Each row is a point on a tangle of strands that fork, close into loops and nearly touch. The rows are in no order.
Points whose rows are less than 79.7 apart are linked; no others are.
zivuz: [ -8 -71   1  18  13  16   4  25   8  19  30 -16  -1  -2 -14   2   0   7
 -12 -12]
vol: [ -5  12  -9 -20  -2 -34 -14  -7 -16  -1  -7 -37  36  -8  22  12  -7 -49
 -25  19]
vel: [ -9 -29   3  41  -8 -18   2  35  20   5  53  16 -10   6 -24 -14 -33 -21
 -28   1]
Lesof: [ 16  14  20 -19  -1  10 -18 -21 -38  26 -34   1  52  -1   1   0  30 -30
  -9  34]
ribug: [  0   3  12 -35   3  48 -10  -4   7   0  38  26   5 -25 -11 -12  21 -41
   3  -4]
Zus: [ -2 -30   5   2 -10 -40  13  14  16 -32  21 -19  -4 -11 -16  13 -11  -6
 -15  -5]
luv: [ -3 -10 -31  21 -11   9   1  35 -34 -20 -31  42 -15  16 -34   3  -4  43
 -10  -2]
likur: [ -8 -34 -19  21 -23 -19   7  35 -25 -21 -24  37 -15  37 -14   4 -12  21
 -37 -29]
Popi: [ -4  53   8 -55  -8 -24 -30 -39 -16  22   4 -37  57  -2 -33 -20  13   2
  -7  14]
Tuf: [-19  13  -5  -6   3  25   0  18  22  -3  14  57 -18  -9 -14   2 -35   9
  15   1]
Zegef: [ 52  42   7 -43   8 -11 -18 -61 -19  29 -12 -27  40   2  31  15   3  -4
  15 -28]
lolon: [-27  -5 -16 -14  30  33 -30  12  14  16  -9   8  25  -5  17  -1   2   9
   5   9]
zeduf: [ -9 -30  -7  43 -27 -55  26  17 -19  -9 -13   8 -27  45  -7   9 -32   8
 -57 -21]
taga: [ -3 -22 -33 -22  32  18  16 -14 -17  -8   2  15  20 -40   2 -14 -13  14
   8   3]
Zad: [ -3   5   6 -31   9  20 -10 -19   3  14  45   4 -10  -5  22  -6  32 -69
   3 -21]
neke: [-16  27  15 -11  -7 -11 -10  -4 -13  -1  47 -22  -8   0  16   1  12 -69
 -21 -12]
Bipon: [ 31  66  -9  -8   5 -50  11 -54 -24   9 -43 -52  28  -8  12 -35   5 -14
 -19  21]
tabe: [ 21  37  -8 -51  -9  22 -25 -28  15 -13  -7  15  32 -31 -18   7 -20  26
  20   7]
los: [ 18 -19   3 -16  12  20 -41  -6  14   5   8 -39  25  -9  -4  -2  43   3
  16  19]
Komep: [ 29   6  17 -27 -14 -19  12 -42  -9   1   2 -40   3 -10  -7  21  20 -13
   2  -1]
Nure: [-14 -62 -18  11   6  41  28  39  17  36  30   0  -9 -15   2  15  -2  10
  -8 -26]
vez: [ 11 -18   5 -45  38   3  16 -21  -3 -40  -9   4  25 -41  15 -14 -14  14
  -8  -8]
gab: [  7  67   2 -29   1 -16 -31 -35 -34  26  19 -49  51  -3   1 -19   9 -12
   3  -7]
teg: [-16 -18   0  35   2 -35  52  18  10   5  10   2 -44  18  -9   1 -12  23
  20 -31]
dov: [-16 -38 -25  16  -8  23  52   1  49   2  20   8   0 -12   6  19 -27  17
  49  14]
pes: [  8  -2  18  -7 -18 -34  17 -18   5 -25  21 -34   8 -19 -13  17  -1 -21
   4  20]
Soz: [ 23  31  25  -6   5   6  -3 -14 -31 -18  28 -23   1  -4  37  -3  -9  -4
  14 -23]
Fekug: [-22 -46 -42  21  18  29 -13  14  41  11 -15  28 -19  25  26 -13  -5  48
  -7  -2]
seg: [ 20  42  23 -16   8 -13  -2 -41 -41   9 -49  -2  29  -3 -10 -18  23 -15
  10  28]
lida: [ -8 -29 -38  15   8  27  13  -3  17  12   7 -28   0 -22 -17  -2  33   8
  38  21]
Kose: [  2 -30 -29   9   4   1  31   4  19 -19 -17 -16  23 -33 -12   2  14   6
  38  35]
dok: [ 12 -26 -21  36  -4  36  -8  21  -7 -10 -17  42 -12  30 -13   0  -6  52
   2   0]
favo: [ 20 -14 -16  24  27 -28  -6 -10 -30 -16  -9 -10   9  10  51  -1 -10 -24
 -16 -10]
Tifu: [-41  13  -2 -20  10 -12  -9 -14  27  21  12  16  10   2  -9   4   0 -37
  12  20]
Vula: [-15 -24   0  30  -4 -24  46  39  33 -14   6  23 -59   6  -5 -26   0  32
   7 -42]
Gova: [ -3 -19   9  34 -18 -12  24  39  21  42  -8  56 -26  36   4  10 -38  15
  -1 -39]
bufip: [ 12  38  36  16 -16   1  -7  18   6 -46  12   9 -22  -3  -1 -22  -6 -14
 -17   6]
Pekos: [ -1   9  40   8  12  -4 -28 -16 -31   6   4   3 -30  28  -5 -13   6  -8
 -46  10]
Vefus: [-17  -2 -23 -37  24  21   1   2 -19  -5 -21  12  51 -28  -4   2 -25  45
  20  16]
Rafav: [-36 -25  -7  14  34  20 -33  38 -13   6  -2  -4   6  11   7 -20  20  17
  -9   3]
nari: [ 27  10  -3  28 -20 -42   0 -17 -22  -5   6 -21 -52  17 -17  19   6 -12
 -27  -3]
kipo: [-23  50 -10  10   1 -39  -3 -19 -47   3   7 -43 -18  11   4 -18 -12 -25
 -42  25]
sazof: [-25 -17  -1  35   7 -16   9  13  -2  12  28   5 -20   6 -27 -17   4  -8
  -2  16]
neto: [-19  19  19  28   6   2 -23  40  -3 -37  12  20 -18  -4  -4 -39  10 -12
 -18  11]
viv: [ 10 -30  -5  42 -23 -36   6  45  32  10  34  19 -32  21 -24  -1 -36 -12
 -33 -30]
bozi: [ 13  27   9 -37  31  12 -42 -17  -7  17 -40  -2  55  -5  28   4   2  20
   8  -7]
Rifo: [ 58  26  25 -19 -11 -25   6 -66 -22  12  -4 -39  14   2  21   8   3 -21
  -1   5]
Kel: [-18 -56 -34  25  -5  44  45  -1  56   7  -2  38 -14  -8  21  -8 -24  33
  18   8]
vipat: [-14  31  17   6  -6 -13  20  30   3 -16  -1  52 -29   9  -9  10 -35  -1
  -7 -17]
tavu: [ 23  11  37   8   3  17 -19   2   0  -4   9 -16  -8  11  37  18  -7  13
  25 -21]
sivi: [-27 -11  -3 -13   3  21   6  34  65  16  -6  21 -50  -9   5   6  23   0
   4 -39]
dom: [ 28  49 -24 -25 -23 -38 -24 -10  -9 -14  -6 -40  33 -15  16  15  -7 -45
 -42   8]
Kifos: [ 20 -52 -43  21 -12  15  18  10  -7  -1 -16 -11   1  19  10  31 -11  50
  23 -13]
fuv: [-31  16   9 -13   4 -18 -22 -26  -3  11  26 -11  12  -1 -35 -17  15 -18
   2  35]
mevek: [-18 -22   2  13 -15  -1  23  16  30  -3   8 -11   9  11  10  31 -16  19
  37   7]
Nole: [ 34  40  13 -22  12 -20   0 -20 -25 -37 -12 -19  32 -24  35  -8 -14  11
  10 -21]
Bivi: [ 19  14  -6  -8  19 -23 -22 -20  -2 -22 -15 -46  14 -15  11 -36  25   3
  -4   5]
niz: [ -3 -24   3  -2 -22  21  22  42  55  21 -38  47 -47   9  -5   2  24   5
  -7 -40]
dovil: [  4  24  21   1 -20  -6  -3  14  -7 -10 -34  37 -12  25   0  31 -20   1
 -15 -11]
rim: [ 19  42  -6  -1  15  -4  -2 -20 -46  -2 -49   4  15  -2  12 -16  12   6
  27  12]
kavan: [ 15  44  -6 -56  -3   0 -34 -38  -2  10   1 -19  50 -22 -35 -10   6  30
  14   6]
vefom: [ -5  11 -14 -23  14  -5 -25 -10  18  -4 -14 -51  18 -25 -20 -20  45  20
  18  12]
Mar: [-20   2  15   5  13   1 -24  38 -42   0   1  -3  25  14   6 -10   5  -2
 -14   1]
kof: [  3 -39 -23  20  20 -23  21  15 -25 -13 -23 -20   5  19  31   9  -4   1
  -2 -18]
rofip: [ 10  11  14 -29  -1  11 -44 -14  -4  25  -4 -30  47  14  -5   9  42 -13
   1  12]
mapo: [ 38 -38 -22   7   0  11   2 -10 -27  13 -14 -20  20  -2  -5  23  12  23
  17  -4]
Nipi: [  7 -26  21  -6  -3  39  33  12  25 -17 -39  28 -13 -18   3   5  28 -17
  15   2]
Tez: [-19  37  -1 -35  -8  12 -18  -9  26  18  -6  23  12  -4 -11  19  15 -43
  30  10]
bap: [ 27   6   4 -21   6 -24  11  -5 -17 -63 -26  -8  13 -25  26 -14 -16  16
  -8   0]
bupen: [-29   5  -6  26  17 -24   3  20  -9 -31  26   3 -17  -3 -17 -36  -4 -20
 -23  27]
dar: [ 18   9  -3  14 -21 -26  12  -8  -4  20  24 -16 -52   9 -22  27   2 -11
  15 -36]
Sug: [-37 -27   6 -24   8   7  43   9   1   9  33  17  -1 -24 -34   8 -12 -10
  14   4]
Nonu: [-19 -42 -37  14   7  59  11   1  58  34  -3  41 -36  -1   2 -10  -8  32
   0   4]
Guzos: [ -5   5  36  40   5  -4   4   6  17 -12  27   7 -26  18  44  -5 -25   5
  24 -21]
ref: [-38  -7   3   1  -7  32  42  28  13  19  19  59  -7 -13 -33  -4 -19   0
  22   3]
bab: [ -9  21  17   0 -25 -38  -2  14 -34 -18  -3 -31  24  16 -10  37 -36  11
 -19  13]
tivon: [ -3 -19   0 -25  -8  27  22  11  17 -15 -31   2  26 -33  -8   8  27 -17
  25  15]
raso: [ 20 -44  17  12 -20  34  24  41  30   5 -19  37 -28  -8 -15  -3  33 -25
 -12 -15]
verol: [ 12  75  -8  -8   5 -32 -13 -40 -33  17 -21 -63  53 -10   1 -46  23 -27
 -15  14]
Pival: [  4 -12  -5 -15   5  32 -24 -18  33   0  22  17  -9  -6 -12  25 -31  61
   5   2]
mav: [ 25 -16   2  -9   4  -2  -6 -34 -26  12 -15 -16 -17  -5 -18  20  36   5
   4   4]
Beris: [-23 -11  -2  25 -17 -48  35   7  -1  19  15 -15 -31  19 -20  33 -14   2
  17 -25]
timek: [-13  40  21  -2 -31 -20  -8  13 -18  -9 -17   5  -1  15 -14  24  -8 -15
 -13  11]
karav: [ 13 -24   0  26 -17   4  12  18  19   7   3   5 -13  13  16  29   2 -18
  22  -3]
losog: [ -1 -25 -15  -3  -6  56  -4   1  19  11  38  -2   1 -13  -6  15 -18  45
  19  -1]
gunak: [ 20  26  10  27 -38 -35  -5 -19 -12 -18  12 -37 -20  13   4   9  -8 -43
 -42  16]
Dulo: [ 30  25 -11  24  20 -38 -12 -18 -30 -25 -16 -39  13   2  35 -21   0 -21
 -23  13]
pasam: [-15   7  14 -18   2  60   8  -8  23  13  15  37  -1 -13   5 -24  20 -23
  20  17]
fet: [-10   9 -12 -19   5  10 -28   6  -4   1 -30   6  50   2   5   6  -8  27
  12  20]
nol: [  7 -28   5  38 -14  -6  13  51  26   6 -10  34 -26  31  24   8  -6  -2
  -5 -25]
von: [-32 -26  -1   4   9  -4  30   0  10  21  55  -8 -14 -18 -42  -9   7 -31
  11  -5]
Sizel: [-10 -36  -6  18   1   9  13  10  34  21  -2  60 -24  23  -4   9 -49  38
  -9 -21]
feb: [-11  19  20  -9 -13 -14 -14 -14 -26  15  14 -49  14  10  22  11  19 -61
 -33  -2]
Gil: [ 40  55  -1  -5 -34 -31 -33 -12 -20 -28   0 -34  10   5   7   6  -5 -35
 -20  15]
Fof: [ -6  35  16 -20   3 -11 -10 -35 -11 -14  18   3   1 -12 -16 -25  -2  -4
  14  22]
ruleb: [  1 -44 -43  37  -4  27  -2  37  25 -20 -20  32 -14  36  13  -8  -2  43
  -5   3]
femip: [-10  12  -5  -4  24   1  28 -21 -27  11 -30  12   0  -1  26   2  17   9
  50   3]
zofi: [-21  25  28  12  31 -12 -29  -8 -31  -6 -18   3  -6  21  20 -17   5   0
 -24   4]
kubof: [-25 -17   3  -3  -1   3  19  33  32 -14   0   6 -46 -11 -17 -21  18   9
  -1 -22]
Kaz: [ -5 -44 -29   2 -23  80  10  30  27  45  34  -5 -23 -16  -8  27   0  36
   5 -17]
dono: [-24  19   2  -6 -12  35  11 -11  34  11  10  26   0 -12  -3  -4  28 -31
  61  20]
peza: [-14 -58  13  11   3 -12  13  39  17  -2   7 -18   1  -9  -2   3  10 -21
 -25 -11]
Gek: [-20 -17 -10   4  21  -4  17  10 -16  -6 -21  15  -9   4  20  11   0  21
  10 -16]
mitog: [ 11  48  -8   0   8 -44   3 -34 -52  -7 -19 -31  13   5  10 -16 -12 -16
 -38  28]
tagal: [ 15   0  21  26  -2  20 -39 -13   8  12  10  14 -28  21  -8  -7  16  -8
 -18  20]
Fefa: [ 25  38  26 -47  10  22 -28 -38 -15  14 -15  -4  21  -7  19   1   4   8
   5 -18]
Gipag: [ 17  32  39 -16  -7  14 -18 -21  -4 -37  20  20  -8 -17 -14  -8  -7   4
  -6  10]
sede: [ 23 -13  -2  43   4  23 -26   9  -8   0   0  17 -26  13  -8  -7   5  22
   4  15]
Tif: [-12 -28   2  -5   2   9 -14  -7  27  -7   0  32 -13  22  -2  25 -44  59
 -10   1]

A piece is two or more points that can be reached from each other along the links. Count, over all rows, the pieces, the separate loops (a circle has one, a figure eight two, a Y none), the forks (points with three links) and the tips (points with one).
pieces => 3
loops => 2
forks => 6
tips => 8

How many points has the smallest loop of links through each point below? Write 0 if it is on no loop.
raso => 0
rofip => 12
vez => 0
